Each scene shows the same named points in several views. A view is turned or mirrored, and shifted as a whole, has a little noise and may leave points out.

Scene 1
View 1
K_971: [ -7 -22   6  10   6  36   5   2 -12  -8 -18  -4  18   3  25  -5  -3  12
  -6   8 -18 -21  -6  21   5   6  11  -5  14 -12   9  11  14   9   1]
K_135: [ 11  -2   2   6  -1   9  -4   2  -2   5   0  -6  -4  10  -1  -5   4   0
  11   4 -15   4  -8  -4   4  -5  -3  18  -1 -10   0  -2  -2   2   4]
K_715: [ 17  10  11   2  27  -6 -27 -11  -2   9  15 -15   1   0 -11   3  -6  -8
 -27  -3 -27   4  16   7  -2 -22 -16  -3 -16  30   8  -8  -3 -11   0]
K_457: [  9  -1   9   5  17  13 -14  -6  -6   0   0  -5   9   4   7   0  -7   2
 -20   3 -24  -8   4  13   0  -7  -4  -4  -1  12   9   1   6  -1  -1]
K_562: [ -5 -17   8  15  16   5 -10 -11  -3   7  12 -29   6  -6  -5  -9  11 -11
  -3 -16  -8   5  14   9   5 -17 -10 -16 -12   4   5  -7 -14  -2   2]
K_286: [-12 -30   0  22  10  23   1 -14 -10  -2 -13 -14  14   6  13  -2   1   5
   0  -2  -4 -17  -3  17   1   6   8  -2   9 -16   4   7  -1   8  -1]
K_17: [ -4 -16   8   7  -4  24   6   9  -5  -1  -5 -15   6  -3   7 -16   7  -1
  13  -3 -14  -2  -4   5  11  -8  -3  -3  -1 -17   4  -2   2   6   4]
K_61: [ 10   1  10   0  20  12 -19  -5  -5   1   2  -7   8   0   6   2  -9   0
 -25   3 -27  -9   6  13   1 -10  -8  -5  -6  19  10   1   6  -2  -2]
K_547: [  3 -10   9  11  24   3 -19 -17  -6   8   9 -21   8  -4  -4   0   0  -6
 -20  -7 -15  -1  13  12   0 -14 -11 -12  -7  18   5  -6  -8  -3  -2]
K_120: [  6 -11  -5  16   1   4  -5 -13  -7   8  -6  -6  -5  20   0   4   5   2
  14   4  -6  -2 -13  -1  -4   5   1  29   4 -19  -4   5  -8   6   2]
K_166: [  9   1  11   3  12  13 -13   0  -5   3   0  -8   4   1   3  -4  -4   1
 -11   6 -24  -3   1   8   6 -10  -4   3  -4   8   8   1   5  -1   2]
K_314: [ -5 -19   6  10   9  30  -2  -2  -9  -5 -11  -6  14   4  19  -5  -3   7
  -7   4 -16 -16  -2  15   3   1   4  -5  10  -9   8   7   7   5   2]
View 2
K_971: [ -6 -16  -3   1 -14 -14   4  -3   1   4   3  10  11  -6   0 -10  12  23
   4 -29  -2 -13 -23 -13  -8  17   2  -8 -23  -4  -9   4  -3 -16   0]
K_166: [ 13   7 -13   9 -15  -5 -13  -3   2   4  -4  24   2  18  -1  -2  -4   3
  18  -3  -5 -16   6  -8 -14  19   0   9 -16   5  -3   0  -4 -13   8]
K_135: [  2   5 -16  -5   2   1  -7  -6   8   4   7  19  -3  16  -6  -2  -7  -3
  12  -4  -6 -18  10  -2  -9   9  -9  14 -13   6   8  -7  -7 -15  14]
K_562: [ 18   4  -2 -10  -3   4  -3  10 -11  -5  -5   6   0  10   6   6   3  -4
   6  18 -17  -5   4   9   9  12 -23 -13  -7 -11  15 -14 -12   1   0]
K_547: [ 29  11   0   2 -16  -2 -15   7 -13  -2 -16  17   4  13   6   6  -1  -1
  10  13 -15  -5   3   5   5  24 -16 -11 -13 -10   5 -10 -10   4  -2]
K_17: [ -8 -10 -15 -10   0  -1   8   2   5   0  12   6   1   5   1  -2   5   4
   7  -5  -4 -14  -3  -3  -6  -2 -11  -4  -6  -3   9   2  -9 -18   7]
K_314: [ -2  -7  -1  -3  -4  -5  -2   0   0   0   3   9   8   2  -1  -8   7  11
   3 -15  -9 -10 -11  -2  -1  15  -8  -7 -20  -4   3 -10  -3  -6   2]
K_120: [ -7   7  -8  -6  10   5  -8 -11  12   4  11  21   3  12 -18 -12 -11   0
   9 -20 -11 -16   6   1   0  16  -6  19 -28   7   7 -23  -1  -9  23]
K_286: [ -6 -13   3  -7  -3  -5   1  -4   2   2   5   7  12  -2  -4 -12   6  15
  -1 -23 -13 -10 -16  -2   4  18  -7  -8 -27  -7   0 -15   0  -7   4]
K_61: [ 25   5  -4  14 -24  -9 -18   4 -10   0 -14  22   6  15   5   2   0   7
  17   5  -7 -13   3  -6 -11  25  -2  -5 -16  -1  -5   2  -6  -7  -3]
K_715: [ 42  22  -6  12 -22  -3 -26   8 -13  -2 -22  24   0  24   7   9  -8  -6
  21  24 -12 -10  16   3  -6  26  -8  -3 -10  -3   4  -5  -9   2  -1]
View 3
K_166: [  0  -1 -12   1  -2 -12   0  -1   4   0  -7  -7  14 -10  -5 -10   5   5
   1  12   3  21   2 -15  11   5   1   2   9  -5 -14   3  -3   9   9]
K_314: [ -1  -8 -12  -1  -9   0   3   9  -9 -19 -10   4  14   4  -9  -4  16   4
   2  15   6  12   0   5  -9   3   3   7   0 -11 -26 -11  -7  14   8]
K_120: [ -7   7   4 -23 -11  -3  -9  -3 -16 -23 -21  12   2 -17   8 -12  16   3
  -6  15  -9  -8 -12  13   2   4   0   4   0 -12 -12   6  -2  13   7]
K_971: [-11  -1 -23   2 -11  -9   6   8 -12 -16  -8   7  29   7  -9   2  29   4
   7  13   8  20   9  13  -8   3   7   6  -1  -9 -30 -21 -15  22  18]
K_547: [ 24 -16 -13   7   0  -5   8   5  17   0  -2 -24   2  -3  -6 -12 -10   2
   4  15  14  21  -7 -37  11   0 -10   2  14  -4 -21   3  -3   1  -4]
K_61: [  8  -2 -16   4   0 -13   7   2   9  -1  -7 -16  19 -12   0  -8   7   0
   2  13   9  25   3 -26  15   1  -6   1  11   0 -21   0  -8   7   8]
K_562: [ 21 -19  -1   2  -9   6   1  10   6  -8  -1 -14  -8   7 -13 -13 -15   7
   0  16   8   9 -11 -14  -7   5   1   6   8 -13 -14   5   6   2  -8]
K_457: [  7  -4 -16   2  -3 -12   7   1   4  -7  -9  -9  19  -9  -2  -7  10   4
   3  12   8  21   1 -18  12   3  -4   1   7  -2 -22  -2 -10  10   8]
K_286: [  1  -9 -15  -5 -13   2   5   9 -15 -27  -8   7  13   8  -5  -5  21   3
   6  17   5   5  -4  12 -14   3   2   7  -2 -14 -28 -16 -13  16   7]
K_17: [ -7  -4  -3   3 -13   0  -8   7  -3  -6  -4   5   9   7 -20  -6   4  12
  -3  11  -1  10   1  17  -8   7  16   6   4 -13 -13  -3   7  15   8]
K_135: [ -5   4   4 -13  -7  -7 -11  -2  -5  -7 -12   2   3 -12  -2 -10   6   6
  -7  11  -8   5  -5   6   8   6   6   4   4  -8  -7   8   6  14   7]
View 4
K_562: [ 14   0   5 -14  -4  -2  -3 -25   8   0  -8   5  -6   6  -3  12   0  -3
   9   2  -6   9  -4  -6  10   5  23  16 -17   2   7  -3  -5   5 -22]
K_457: [  6   0  -7  -7 -23   4  -8 -12  -8   5 -16  -5   5   6   5 -12  12 -11
  14   8  -5   9   5  12   3   7  -1  -3 -15  -2  -3  -5 -15   8   3]
K_61: [  5   2  -7  -6 -30   9  -9 -17 -10   6 -16  -1   3   3   4 -13  14 -13
   9  11  -6  16   3  12   3  10  -1   0 -17  -5  -5  -6 -20  10   2]
K_17: [ 14 -12   3  -6   6   1   4   2  -1   5 -10 -11  14  27   4   7  -1   6
  20   1 -11 -10   3  -4   3  -4  -3  -3 -12   8   6 -12  -3  -2 -12]
K_120: [  2   0   1  -3  -2   8 -14  10   8   5  -1 -29  15  12   9   7  -2  11
 -11  -7   7  -3   7   9   6   0  -3 -13   3   8   3   3  -8 -28  -2]
K_135: [  5  -5   0   0 -10  13  -4  11   6   5  -3 -17  18  13   5  -1   2   5
  -3  -1  -5   2   3   0   3   5   0  -7  -2   6  -1  -8  -8 -11 -11]
K_286: [  5  -3  -1  -7   5 -14 -12 -15  -4   0 -14 -17   1  20  15  10  -1   5
  21   2   8 -15  12  18   9 -12  -8  -7 -14  10  12   4  -6  -7   8]
K_547: [  9   5  -2 -12 -20   0  -7 -29  -2   2 -12   3  -7  -2   1   0   7  -8
   5   6  -2  15  -1   6   9  10  19  13 -18  -4   1  -4 -13   8  -8]
K_971: [  8  -8  -8  -6  -3 -10  -7  -3 -17   4 -19 -17  11  27  15  -3   6  -2
  32   9   1 -17  14  23   1 -10 -23 -15 -18   6   7  -4 -10   3  16]
K_715: [  8   6  -1  -9 -39  15  -5 -23  -2   5 -10   4  -2 -12  -5 -14  13 -15
  -6  10  -7  29  -5   3   5  22  19  13 -16 -11  -7  -9 -20  12 -13]
View 5
K_715: [ -1  16  11  -4   9 -21 -14  -4  17   3  24 -26  -6   8  -6 -18 -19   8
  -7  16 -15  27 -22  -4   6   9  15  11  13  13 -16  24 -10  14   9]
K_61: [  6   7  10  -3   8   2  -7  -1   7  19  20 -27 -11  -5  -6 -17 -10   3
  -5  10   2  24  -9 -14   0  -1   7  15  17  -3  -5  20   0  17   7]
K_17: [  1 -14  10  14  -4  21   6 -10  -6   6  -7   0  12   3  -4 -11   7  12
  -1  -9  17   3   0 -11  -3  -5   2  -1   6 -12 -14  17  -4  19  -1]
K_457: [  6   5   9  -1   9   8  -5  -1   5  17  15 -19  -9  -2  -5 -15  -3   3
  -3   6   2  23  -8 -17   2  -5   5  14  14  -4  -7  19   0  19   6]
K_314: [  3  -1   9   5   7  15   4   3  -7  19   2  -5   0  -5  -5 -10  12   6
   0   2  18  14   5 -14  -7 -17  -5   7   5 -13 -11  10   2  17   0]
K_135: [ -3   1  12  10   1  10  -5 -14  11  -2  -7  -4   7   7  -2  -5  14  15
   4 -11  -6   5  -7 -10   1  -2   4   6   8 -19 -11  18 -10  22   2]
K_562: [ -6   7  11  10   2  -9  -2   2  -3   3   7   1   9   5  -6 -13  -8  14
 -11  11  13  14  -8   3  -4  -2   2  -4  -3  14 -25  14 -14  10   1]
K_547: [ -1  14  11   1  10 -13  -6   3   4  11  18 -12  -3   2  -6 -16 -11   8
  -9  18   5  25 -10  -2  -1  -4   4   5   3  11 -19  16  -9   9   6]
K_166: [  3   0  10   2   3  10  -4  -6   6  11  10 -17  -5   1  -3 -15  -3   7
  -1   1   0  17 -10 -14   3   1   7  11  17  -8  -8  20  -2  19   5]
K_286: [  2   8  11   6  14  11  -3   5  -4  19  -4   0  -2  -6  -3  -6  21  10
   2   2  14   9   8 -18 -10 -23  -9   5  -3 -15  -8   6  -1  14   2]
K_120: [ -7  12  11   6  11  12 -11  -9  11   0 -14   5   4   5  -4   1  30  15
   9  -7 -10   4   3 -14  -1 -15  -5   8  -2 -33  -8  10  -9  22   2]
View 6
K_286: [-12 -15   6  -3  -9  -2  -1  -9   4  -1  -2   7  -2  -9   0   8   3  -9
  19  30  -4 -19   0  -3  -6 -11  20 -28   9   7  10   3  16   3  11]
K_61: [ -4 -12  -8  -5 -12  -5  12   7   0 -16  16 -14 -16  10  -6   1 -19   8
  13  32   7  -4   0  18  -3  -9   3   1 -16 -11 -14  -9  30   1   4]
K_562: [  5  -8 -11 -22  -1  -4  -5   3  -2   0  12   1   1  20 -12 -14   4 -10
   0  15   4 -16  13  14  -4  -8  15  -2 -19   0  -1  15  15  -3  -7]
K_314: [-10 -17   8  -5 -12  -4   1  -2   3  -8   0   3  -2  -2  -4   4  -1  -4
  18  28  -1 -15   0   3  -6 -10  17 -20   3   3   4   4  17   6   9]
K_457: [ -3 -12  -5  -3 -11  -3   8   7   2 -13  11 -11 -13   6  -8   0 -13   4
  16  32   6  -7  -2  15  -3 -11   5  -5 -10 -10  -9  -4  28   2   7]
K_17: [-14 -13  11  -9 -19   0 -11  17  -4 -15  -1   2   9   8 -14  -2   9 -11
  11  13  -2 -19  -7  10  -2 -15  18 -19  -2   9   0  14  15  12  11]
K_166: [ -6 -14  -6  -4 -15  -1   5  13  -2 -20   8 -10  -7   9 -10   1  -7   1
  12  22   2  -7  -7  18   0 -13   7  -3  -8  -8 -10  -2  28   5   5]
K_547: [  7  -8 -17 -16  -1  -6   4  -2   1  -3  17  -6 -10  17  -5  -7 -10  -1
   7  27   8  -8  12  18  -2  -7   7   3 -21  -7  -8   2  24  -8  -7]
K_120: [ -8 -16 -10   1 -15   8  -9  -9   8 -25 -12  -5   6  -3  -7   2  17 -16
   3  12 -15 -20 -21   4   0 -17  23 -13  20  -5  -4  -6  29  -3  -6]
K_715: [  9  -7 -25 -10  -5  -2   9   8   0 -16  21 -17 -17  26 -10 -10 -15   6
   0  23   7  -2   4  27   1  -7  -2  16 -29 -17 -21  -5  32  -7 -12]
K_971: [-23 -18  21   3 -20  -5   0   8   0  -4  -4   7   1 -12  -3  13  -5   0
  32  33   2 -14  -2  -4  -9 -13  17 -36   8  10   9   7  11  16  29]

In a view up to two points have been moved. Name them for each view, in the order of its rows, or write none.
view 1 => K_314
view 2 => K_166
view 3 => K_547
view 4 => none
view 5 => K_286
view 6 => K_971

Scene 2
View 1
K_212: [  6  -6  -6 -19  14  -8  24  13 -44   2 -33  -4   0  12 -14 -16   3  -1
   6  33 -21  15 -10  13  40   9 -37  17  24  26   6  28  -2 -13  15]
K_249: [ -8  -2   1   8 -35  -2  -3 -18  21  10   7  10  -6   4   4   4   0   7
   1 -22  -3   4  -1 -20 -21 -10  27 -20  -6  -6   9   5  10  22 -24]
K_606: [-12   2  10  -9   3  -3   2   0  -4   6  -6  -1  -5  27   5   3   3  12
   8  -2 -11   8   0 -17  13  -3   9   2  21  -1   3   3   2   4 -23]
K_47: [  6  -3 -11  -2 -20  -5  21  -7  -7   3 -12   5  -4  -3 -13  -1   0   1
  -2   6 -12   4  -9   1   8  -1 -11  -6  11  14  14  22   1   5   4]
K_637: [-12  -6   3  -7  -7  -4  -3  -3 -11   9  -7   2  -2  17   6 -10   2   3
  12  -1 -11   9  -4 -14   1  -3   9  -3   3   5  -2  10  10  11 -16]
K_740: [ -7  -4   0   5 -29  -2   0 -17  13  11   2   9  -4   9   4   0   0   4
   2 -18  -5   5  -3 -20 -17 -12  20 -19  -6  -2   8   9  10  24 -20]
K_328: [-17  -2  10  -2 -14  -3  -7 -11  11   9   4   4  -7  22   8   6   0  10
   7 -18  -6   5   0 -22  -7  -9  28  -8   5  -7   2   0   7  17 -34]
K_588: [ -2  -6  -7  -8 -13  -4   6  -3 -12   2 -10   6  -2   4  -6  -2   1   2
   4   4 -15   7  -5  -2   8   1  -2   3  10  16   5  13   3   5  -6]
K_762: [  3  -2  -9  -3 -19  -3  13  -8  -1   2  -8   7  -5  -2 -10   5   0   4
   0   0 -11   2  -6  -3   8  -3  -2  -1  13  13  13  15   1   4  -4]
K_481: [ -1   1  -2  16 -40  -4  12 -23  28  12   4   9  -6   6   2   6   0   3
  -9 -23   1   2  -2 -17 -21 -17  21 -31  -6 -11  19  13   9  24 -20]
K_837: [-20  -9   9   1 -19  -3 -13 -11   2  14   3   7  -2  25  17 -12   1   5
  13 -18  -7  10   0 -25 -20 -11  27 -16 -11  -6  -7   3  17  24 -31]
K_810: [ -3   1   2  -4  -7  -4  13  -4  -6   7 -13   0  -3  17  -1  -5   2   3
   0   0 -11   8  -6  -6  10  -3  -2  -5  12   4   9  17   4   6 -11]
View 2
K_637: [ -9   3  11  21   5   4  13 -11 -19 -13 -12 -15   2 -15  -3   7   5 -18
   2   3   0   7  11   2   7   4   5  -4  -4   1  -5 -12  -8  11   7]
K_47: [ -4  -6   5   3 -10  16   1   4  -4   3 -19   3  11 -15  -1  15  -7 -21
  -2   6   5  14   1  -2  13  -6  -3 -12 -21 -14  -8   3   1  -3  -9]
K_837: [-25  14  27  39  12   8  10 -21 -20 -19   9 -28  17   5   3 -15  13  -8
  -1  10  -9  11  24 -18 -11  -4  20   4  18   4   7 -32  -8  27  22]
K_212: [ 20 -12 -17  -7 -10  -4  16   1 -16  -1 -41   6 -11 -42 -12  34  -6 -42
  -1   1   8   3  -4  33  39  13 -18 -15 -36  -8 -22   9 -18 -19 -15]
K_810: [ -4   6   6  16  -1   7   3  -3 -14  -4 -16  -9   5 -22 -10   6  -8 -22
   4   6   7  11   1  -1   8   0   4  -7 -11  -6  -8  -5  -5   1   1]
K_249: [-29   9  30  28   3  23  -3  -5 -10  -6   3 -17  19   7   7 -10  -2  -2
   4  11  -4  19  10 -29 -12 -13  17  -3   9  -8   8 -15   9  20  13]
K_481: [-22  10  28  28   0  23  -8  -5  -4   2   7 -16  34   1   4 -13 -15  -3
   6  14   4  24   5 -35 -18 -17  20  -5   7 -13   7 -15  11  16   7]
K_588: [-10  -5   3   5  -3  13  10  -1 -12  -8 -23  -2 -10 -12   1  18   7 -18
   0   1  -2   8   7   5  22   3  -6  -9 -15  -8  -7   3  -1   6  -2]
K_328: [-19  14  18  30  12   6   8 -12 -21 -17  -7 -22  -6 -10  -5  -4   4 -10
   8   3  -2  12   8 -11   1   1  12  -2   5   0   0 -15   1  17  17]
K_740: [-22   9  24  28   3  19   1  -7  -9  -6  -1 -18  21   1   3  -7  -1  -9
   3  11  -1  16   9 -22  -8 -10  14  -3   6  -7   4 -16   3  17   8]
K_762: [-11  -2  11   7  -5  17   2   3  -5  -1 -17   0   5 -12   1  10  -7 -15
   3   6   4  14  -2  -7  11  -4   1 -13 -15 -12  -5   2   5   3  -5]
K_606: [-10  13   8  26  10   0   5  -6 -26 -12 -17 -19 -14 -25 -15   4  -5 -17
  13   1   2   6  -3  -3   7   7   8  -6  -1   1  -6  -9   0   5  11]
View 3
K_606: [-12   7  14  12  17 -16  13   0  -1  -4  13   8 -20  -1   0   6 -15   9
   0  -7  11   7 -30   5   1  13   3  -4   8 -13  -5  -7  -1   4  -5]
K_740: [ 12 -10  -5  -2   1   8   9  -7  19  19  11   6 -11 -15  -5  -7   6   7
  -2  -5  12   1  -4   4   4   6   6 -11   7   0  -5 -21 -21  -7  -2]
K_837: [ 10 -18  -4  -1  10  21   9   2  22  10  25  -3 -20 -12   9 -10 -11   9
  -7 -10  19 -11 -10   7   4  13  14  -8  16  -6  -2 -18 -15  -1  -6]
K_762: [ -2  14   7  -1   2 -24  12  -8   1   1  -3  15  -6  -8 -19   1   5   5
   1  -1  -1  20 -10   0  -1  -4  -3  -5  -9  -3 -16  -6  -4  -7  -7]
K_47: [ -2  12   4  -5  -1 -25  15  -4  -3  -2 -11  12  -1 -10 -25   4   0   4
  -3   2  -6  23 -10   2  -8 -10  -1  -5 -15   1 -21  -4  -1  -5  -5]
K_588: [ -6  15   7  -5   6 -21  12  -1   1  -8   2   6 -10  -3 -18   1  -8   4
  -1  -4   1  12 -10   0  -5  -4   2   0  -7  -7 -12   2   1  -7  -9]
K_481: [ 18 -11  -3  -4  -5   5  10 -15  19  27   2  13  -6 -19 -11  -5  14   3
  -1   3   8   6   1   3   4   3   3 -13   1   4 -10 -25 -26 -12  -1]
K_249: [ 15 -11  -4   1   0   9   7 -13  24  26  13  10 -14 -13  -3  -8  13   5
   0  -4  13  -1  -1   1  10  11   3 -13  11  -1  -3 -24 -24 -10  -4]
K_637: [ -4   1   2  -1   9  -3  14   8   6  -9  11  -2 -16  -6  -4  -1 -17   7
  -7  -8   7   2 -15   4  -6   2  10   0   3  -8 -10  -4  -1  -1  -9]
K_810: [ -5   3   8   3   7 -17  16   2   0  -2   2   7  -7  -8 -13   5 -12   8
  -3  -2   1  16 -22   7  -6  -1   3  -5  -1  -4 -15 -10  -3   3  -5]
K_328: [ -1  -2   6   5  13   2   7  -3  15   5  20   4 -22  -6   4  -3  -9   7
  -3  -9  18  -6 -16   2   3  13   6  -4  14 -12  -1 -12 -10   0  -5]
View 4
K_212: [-34  12 -29 -21 -15 -34  -9  -5  -5 -20  19   7  -7 -12   5   2  23  -1
  31   9  15  34  -1   4   6 -15  11  30  35  22 -11  28 -22  -3 -19]
K_481: [ 21 -13  13  -5  19   5  23  -2  30 -16   6   0  10   0   9 -24 -11  -1
 -25  -6   5 -25  13  14  12  43  -3  -7 -17 -24   6 -22  -6  15  -1]
K_328: [  6  -9   7   5  -8   9  -5  -9  25  -5  -8   2   4  -1   3  -7   4  22
 -10   2  -1  -8  14  -2  11  14   2   7 -17 -16   7  -7   8  -5   1]
K_637: [  1  -3  -5   2  -9  -1  -4  -6  15 -12   2   0   1  -5   2  -1   5  22
  -2  -5   2   1  12  -3  11   7   1  14  -5  -9  -1   2  -3   2  -4]
K_740: [ 12  -7   6   2   5   5  12  -3  24 -18   4   1   6  -2   5 -11  -7  14
 -18  -9   0 -17  13   4  11  26  -2   2 -16 -24   6  -8  -1  10  -5]
K_588: [ -7  -4  -7  -9  -1 -11  -2  -5  12  -5   5   2  -3  -5   1  -5  10   5
   7   7   8   4  11   5  12  11   2  15   6   7  -5   1 -10   4  -2]
K_47: [ -6  -1 -11 -19   8 -19   6  -4  11 -13  15   1   1  -4   4 -13   8  -6
   8   8  13   4   7  15  12  19   4  10  13   7  -6   0 -20  10  -4]
K_837: [ 18  -9   8  16  -5  14   0  -7  23 -14  -7  -1   4  -2   3  -3  -8  33
 -21 -14  -6 -18  16  -7  15  18  -5   8 -26 -27   3  -6   7   8   3]
K_810: [ -6  -1  -6 -10  -2  -8   5  -6  16 -15   8   4   1  -6   7  -9   6   7
   0   0   9   5   7   5   8  10   5  11   4  -7   2   3  -7   0 -12]
K_762: [ -6  -3  -6 -17   6 -14   5  -4  16  -6   8   1   4  -2   4 -13   8  -5
   5  10  11   2   9  14  12  21   4   8   8   4  -3  -7 -14   6  -3]
View 5
K_212: [-25  -2   2 -24  17 -17  -7  14 -26 -14 -15 -27 -43  34 -12  -6 -22 -35
  26  36  27 -11 -19  15  19   9  13  18 -30 -21  -2 -14  -1  -5  -9]
K_637: [ 10  -4  -5   1   0   1   9   8   9   5  -9   5 -12  -2   6  -5 -16 -27
   6  10  -2 -14  -6   1  16   1   4 -11 -13  -3   2  -9   1  -9   4]
K_249: [ 27 -12   3  27  -3  10  12  10  22   8  -2  16  16 -23  22  -3  -5  -2
  -8  -6 -16  -6   0  -4  13   6  -9 -20   7  13   1  -3  -5 -21  10]
K_47: [ -5  -9   7   6  14  -6  -4  13  -9  -9 -11 -12  -8   4  10  -2 -11  -9
   9  18   9  -4 -11  10  18  13  -4  10  -6   1  -3  -5  -3 -19  -4]
K_810: [ -2  -8   0  -3   4   1  10  11   5  -1 -14  -8  -8   0   9   9 -25 -14
   8  15  -4 -12  -2   6  21   6   6  -1  -3   0  -4  -5  -1  -7   3]
K_328: [ 24  -2  -5  10  -6   5  13   5  21  17   0  15  -5 -10  10 -10 -13 -27
   0   0  -9 -15  -5  -4  11  -1   0 -26 -12  -1   6 -10  -2 -10   9]
K_481: [ 19 -14   6  25  -1  12  14  11  20   3  -6   8  23 -26  27  11 -13  10
  -8  -5 -20  -4   5   0  18   5  -7 -10  17  17  -2   3  -4 -21   8]
K_762: [  0 -11   7  10  12  -7  -2  13   0  -3 -10  -8 -10  -4  14  -4 -13 -10
   6  13   5  -5 -13   7  17  11 -10   3  -6   0  -1  -7  -4 -19  -7]
K_606: [ 11  -3  -8  -4   0  -6  13   6  17  13 -11   4 -21  -6  10  -4 -23 -34
   4  10  -4 -19  -7   1  13  -5   1 -16 -17  -9   4 -13  -1  -3  -7]
K_588: [  3  -6   2   5   8  -5  -1  10  -3  -1  -7  -5 -15   6   6 -10 -10 -21
   9  14  10  -8 -12   7  14   7  -3  -2 -14  -4   2 -11  -5 -17   0]
K_740: [ 21  -9   2  22  -4  12  12   9  17   7  -2  12  12 -15  16  -2  -9  -7
  -5  -2 -13  -7   2  -1  15   7  -3 -16   4  10   3  -2  -3 -17  13]

In a view up to two points have been moved. Name them for each view, in the order of its rows, or write none.
view 1 => K_328
view 2 => K_837, K_588
view 3 => K_481
view 4 => K_740
view 5 => K_637, K_810
